Points on a hilly landscape, in no order, each with its height.
From any point a ball rolls to the lowest of the 4 points nearest to it. It stops when none of these is lower. Distance is the straight distance between rows; heights are no part of it.
Tetuz: [ 54 226 158 153 173 120 108 151 175 136 130 189 152 141 107 115 128 136
  97 148 104  80 166 138  39]  h=665
tegem: [100 149  67 142 112 110 148  82 163 119 130 163 140 146 159 103 116 153
  71 139 143 143 136  51 125]  h=153
bamu: [122 126 116 129 125 156 122 190 126 149 153 108  79 132 165 109 128 164
 163 127 148 177  87 182 204]  h=193
Lonov: [130 166  96 141 139 166 136 122 159 118 111 138 112  77 126 118 118 106
 139 112 181 151 160 126 150]  h=383
Gazed: [154 119 131 126 140 131 117 123  94  96  95 115 110  98 119 101 104 152
 139  95 158 159 123 105 189]  h=344
Kep: [ 84 154 181 149 119  53  75 219 123 189 202 121 153 175  79 121 142 139
 111 160 122 101 170 108  56]  h=541
subi: [126 116 106 119  67 133 138  67 155  64  94 127 115 113 107 112  48 173
 136 109 100 104 172  87 134]  h=490
Vaze: [169 114 155 140 132 169 133 118 150 123  97 136 172  62 128 132 124 126
 164 119 147 170 124 151 123]  h=95
Dutu: [152 111  90 131 106 110 172  98 104 141 141 108  75 169 169 111 131 151
 110 118 160 148 120  87 178]  h=328
rimak: [130 161 167 142 113 110  99 122 133 146 105 148 184 132 127 141 137  97
 107 150 135  89 128  86  88]  h=578
lati: [148 123  82 127  80  76 166 135 103 109 139 123 107 170 171  88 127 166
  76 151 146 133 123  64 150]  h=100
nusuk: [129 123 120 108 163 155 114 155 106 146 128 129 115 153 164 125 167 156
 132 135 157 196 104 210 205]  h=168
kovom: [105 172 167 148 129 123 115 101 165 146 112 156 184  73 134 131 155  80
 128  90 142  72 138 122  41]  h=570
Fuvek: [156 130 120 120 156 128 127 163 111 108 100 113  91 107 140 138 156 115
 162 112 143 181 103 184 183]  h=336
Banu: [136  85 121  88  71  84 149  99 102  99 123 116  76 167 138 121 112 162
 106 149  80 118 126 137 173]  h=531
Nub: [156  83 126  96 167 119 110 123 100 139 108 134 147 129 116 141 182 110
 142 123  94 111  89 159 112]  h=349
Gebe: [105 130 139 136 122 120 136 184 125 141 206  98  85 160 116 170 151 103
 131 128  87 120 132 160  98]  h=674
tagu: [105 149 163 165 121  72 116 167 155 135 174 119 107 126  89 128 137  85
 120 141  85  88 129 122  57]  h=463
suten: [127 122 153 122 140 104 131  92 120 112  84 119 103 115 194 123 116 219
 126 176 129 209  92 170 197]  h=9
sudu: [139 100  79  97  76 145 161  82 149 106 120 124 104 106 146 108 101 140
 116 132 176 147 149  97 160]  h=367
Mub: [ 97 163  68 124  89 166 128 156 151 131 164 138 117 163 168  96 149 122
 122 111 182 119 125  93 149]  h=239
Giket: [152  96 118  98 151 126 146  98  87 117  96  65 111 154 182 109 116 196
 127 157 154 172  95 187 182]  h=84
konof: [117  87 142 122 184 175 123 175 123 122 177 158 121 154 104 162 154  79
 155 135  93 130 130 210 121]  h=498
rora: [139 135 143 132 142 136 111 138 112 132 131 127 165 106  93 128 131  91
 140 102 134 109 118 115 153]  h=382
pim: [113 115  75 122 110 152 145 207 125 147 206 106  83 157 152  88 102 181
 179  99 165 188 116 193 216]  h=296
Suk: [170 100 157 112 139  93  96 108 141 147  84 148 217  86 124 143 144  97
 169  71 132 129 135 155 110]  h=633
Kor: [ 92 194 102 151 127 147 111 131 137 109 107 166 130 157 132 141 126 127
  92 151 142 104 174  56  99]  h=228
lol: [175 121 156 122 135 147 109 170 136 119 108 144 137  73 110 136 169 106
 161 142 120 167 123 195 172]  h=604
tol: [116 122 110 159  65 117 133  81 144  76  95 149 134 158 173 104  87 176
  93 144 100  79 170  67 124]  h=423
Votaz: [139 108 110 131 141 121 137 113  53 163 117 111 127 156 111 111 153 137
 104 126  97 121 106 108 138]  h=471
lokog: [132 126 128 130 127  71 121 116  85 125 111 123 152 154 132 111 154 142
  75 131 109  93 132  64 124]  h=395
pupi: [ 99 159 132 137 138 195 112 155 132  93 161 123  64 117 114  98  75 117
 165 108 151 144 136 116 156]  h=551
muze: [144 112 163 123 142  56 120  73 149 175 122 129 206 125  99 132 157 121
 116 109 136  62 116  91  80]  h=507
vuzi: [113 130 112 111 158 150 121 182  83 111 179 108  65 151  98 131 104 150
 135 114  96 154 116 149 145]  h=529
leru: [102 180  39 109 122 158 140  98 176 129 111 186  98 164 166  81 142 151
  97 144 186 126 119  80 117]  h=41
vuz: [145  71 139 117 154 102 168  87  73 110 103  96 107 167 141 127 111 171
 113 161 123 155 107 155 138]  h=163
bitot: [ 88 107 144 146 133 117 137 161 137 128 209 115  96 127 110 142  82  95
 126 125 104 121 155 116 108]  h=767
fot: [155  97 129  93 139 116 150  94 109 121  69 119 137 109 126 149 162 109
 144 145 119 140 120 144 132]  h=515
Zokeg: [138 139 124 132 115 111 153  89 111 122 116 113  96 145 108 117 125 128
 116 137 139 125 130  64 128]  h=329
kipat: [146 129 152 138 156 181 108 150 117 107 144 109 123  97 111 139 111 126
 147 120 129 157 126 135 173]  h=540
damar: [138 118 138  82 153  93 116 120 105 174 149 141 138 150  99 137 175 117
 116 129 122  83 100 139  76]  h=443
nuki: [116 153 184 135 138 102 108 176 154 177 159 148 128 121 110 157 153  80
 129 117 121  72 132 147  65]  h=394
nef: [134 125 119 123 107 150 119  74 158  99 110 113 139  79 139  89  92 168
 140 114 192 159 155 108 182]  h=157
sop: [119 168 136 133 110 190 126 161 182 107 145 134 123  87 123  97 118 131
 169 119 164 176 119 129 201]  h=532
sozeg: [173 112 165 130 164 153  88 108 112 139 120 135 188  90  97 130 146 151
 160 109 109 142 131 153 132]  h=516
zulep: [167  94 158  97 118  94 148 101 153 102  71  82 102 107 148 147 116 178
 161 158 106 184 110 187 179]  h=62
Fel: [130 153  99 118 138 191 133 126 131  88 129 152 113 118 136 100 105 138
 129 106 169 143 175  71 143]  h=387
satom: [152 104 112 119  63  82 155  90 135  86 100 100  81 141 141 143 121 158
  94 175 107  84 114 105 130]  h=458
ralo: [136 132  99 104 127 151 151 123  84 127 112 104 103 129 147 101 108 173
 137 118 160 152 118  91 195]  h=325
rozop: [120 107 163 125 161 115 137 162 145 103 180 134 132 107 106 153 104  97
 152 139  70 149 130 196 142]  h=808
nafa: [120  78 100 111 148 106 185  97 115 113 100 124  96 144 180 142 129 165
 126 157 127 162 104 180 150]  h=158
sadav: [121 107 148 112 137  89 115  58 115 128 113 103 183 123 115 123 112 143
  98 124 102  91 119  74  99]  h=452
bupe: [148 107 155 118 151 156 135 146 117 125 130 118 121 105 119 162 156  87
 146 134 124 112  99 149 120]  h=152
rapav: [171  95 148 116 171 110 130  72 123 117  74  93 140 117 122 142 115 194
 139 159 100 193 105 160 161]  h=210
nov: [118  87 128 131 164 138 155 176 168 117 190 105 110 152 150 168 121 101
 133 137  97 178 130 226 151]  h=697
Big: [127 127  98 131 109 162 137 167 134 134 189 107  95 122 125 116 126 106
 146 109 126 146 106 166 150]  h=386
mefu: [157 103 129 132 160 132 139 152  63 147 120 112 131 146 112 157 166 101
 118 132 113  98 118 148  92]  h=400
golen: [135 134 137 114  80  94 142  28 169 138  89 165 175 116 134 142  95 111
 103 115 129  76 154  92  71]  h=591
mes: [166  97 139  98 154 111  97  80 101 159 117 142 179 100  99 157 153 129
 125 117  96 103 118 121 105]  h=462
tamu: [120 106 124 105 106 103 144 107  88 107 101 123 116 147 145 113 110 169
 103 144 152 101 121  68 130]  h=299
rokip: [177 103 158 121  83 109 133  76 164 110  74  81 112  95 136 131 102 195
 155 153 137 182 119 176 179]  h=259
Suvi: [158  84 125 113  85  91 142  96 112 100 116 102  87 145 149 128  71 189
 150 153 123 140 146 140 198]  h=393
lel: [138 110 137 115 136  84 150 111 107 160 110 123 175 150 131 140 171 119
  81 135 105 109 104 127  86]  h=513
Nad: [135 121 119 132 113 143 139  92 105 101 113 117 127 125 126 111  89 148
 115 126 169 149 121  91 172]  h=185
Gugit: [113 136 102 168  99 131 119 200 110 134 169  94  98 159 131 124 155 110
 115 143 105 106 136 123 106]  h=580
gupog: [164 132 162 144 126 173 126 168 170 107 127 122 118  75 133 143 138 109
 172 112 122 159 152 164 160]  h=701
Mik: [ 63 158 109 126 118 178 125 170 140 121 175 142  82 160 118 129 127 102
 141 114 171 109 130  92 107]  h=365
Fodiv: [ 61 214  86 131 131 211 149 156 172 130 157 165  97 150 152 113 117 102
 137 120 142 115 139  93  82]  h=312
kuvat: [135 135 124 112 117 105 136  74 118 118  92 153 168  87 131 126 117  89
 125  80 139 113 157  99  90]  h=555
vogel: [160 117 160 131 118 120 100 112 119 155 122 132 177  99 106 136 143  72
 161  96 135 104 114 119 117]  h=481
bapit: [142 147 110 137 131  89 134 166  97 160 125 108 145 147 144 125 156 113
  96 126 112 111 122  96  94]  h=468
motur: [135  95 133 140 106 108 109  19 148 130  83 166 201  96  88 139 110 124
 125 104 101 110 161  78  78]  h=601
Litu: [144 147 137 138 131 161 123 170 118 128 128 101 124 128 124 142 129 111
 153 121 130 141 139 160 137]  h=437
rupof: [ 92 175 153 143 123 152 100 138 145 140 148 144 125 101 119 145 121  89
 129  97 113  70 181 113  90]  h=324
zuk: [ 41 176 155 177 118 118 141 159 199 156 186 160 129 151 100 131 123 119
 100 150 113  79 172 114  44]  h=651
veka: [ 80 164 132 159 105  97 132 175 146 147 202 115 115 161 114 135 142  67
 121 149 102 109 145 149  85]  h=560
valan: [ 93 187  61 166  89 113 123 170 138 128 148 154 128 192 143  89 139 146
  67  97 152 152 167  49 101]  h=341
gasa: [ 99 136 145 149 152 119 102 162 118 140 150 120 128 112  92 133 124  62
 124 137  93  75 106 148 106]  h=486
gamef: [150 100 101 125 120 159 140 135 115 125 142  96  94 103 162 112 136 120
 141 104 188 150 103 119 185]  h=489
tezo: [121 135 141 150 138 163 121 158 141 103 152 132 117  75  96 145 124  93
 156 114 119 124 156 135 111]  h=501
fet: [149 103 122  99 165 137 112 110 124 130  84 122 144 148 158 128 114 171
 113 177 138 202  87 195 179]  h=85
Zufu: [ 97 119 148 141 137 116  97 172 117 159 186 133 114 178 106 124 166  85
 103 128  72  59 129 125  76]  h=460
Benon: [ 85 158  49 180  69 129 139 223 125 168 168 153  96 188 142  96 141 162
 113  90 156 125 114  87 121]  h=154
modaz: [122 133 174 130 135 151 101 141 175 112 149 137 135  69 107 152 100  69
 176 121 106 106 171 137 108]  h=556
kope: [ 70 196  96 142 155 177 115 127 155 128 124 172 110 112 120 146 100 119
 120 135 139  79 138  82  76]  h=267
nadul: [119 148 139 156 110 141 137 171 114 149 125 121 135 150 135 151 137  89
 122 136 160 111  96 120 102]  h=569
Lik: [180  97 159 118 177 137 104 107 126 124  61 151 213  94 110 140 144 127
 155 144 113 192  96 201 140]  h=28
lag: [150  91 157 111 180 165 123 114 147 140  43 173 192 161 126 143 166 134
 126 139 118 169 115 218 128]  h=522
Tulin: [160  92 134 102 133  76 137  72  98 143  85 106 140 121 129 156 135 141
 120 150  91 108 100 140 110]  h=566
fud: [116 155 133 141 140 128 111  84 107 179 113 171 200 119  95 150 129  89
 130 111 130  64 131  84  53]  h=550

For each start below, name the point where the ball stops.
nov | suten
motur | lati
Gugit | lati
tagu | leru
vuzi | suten
muze | lati
golen | lati
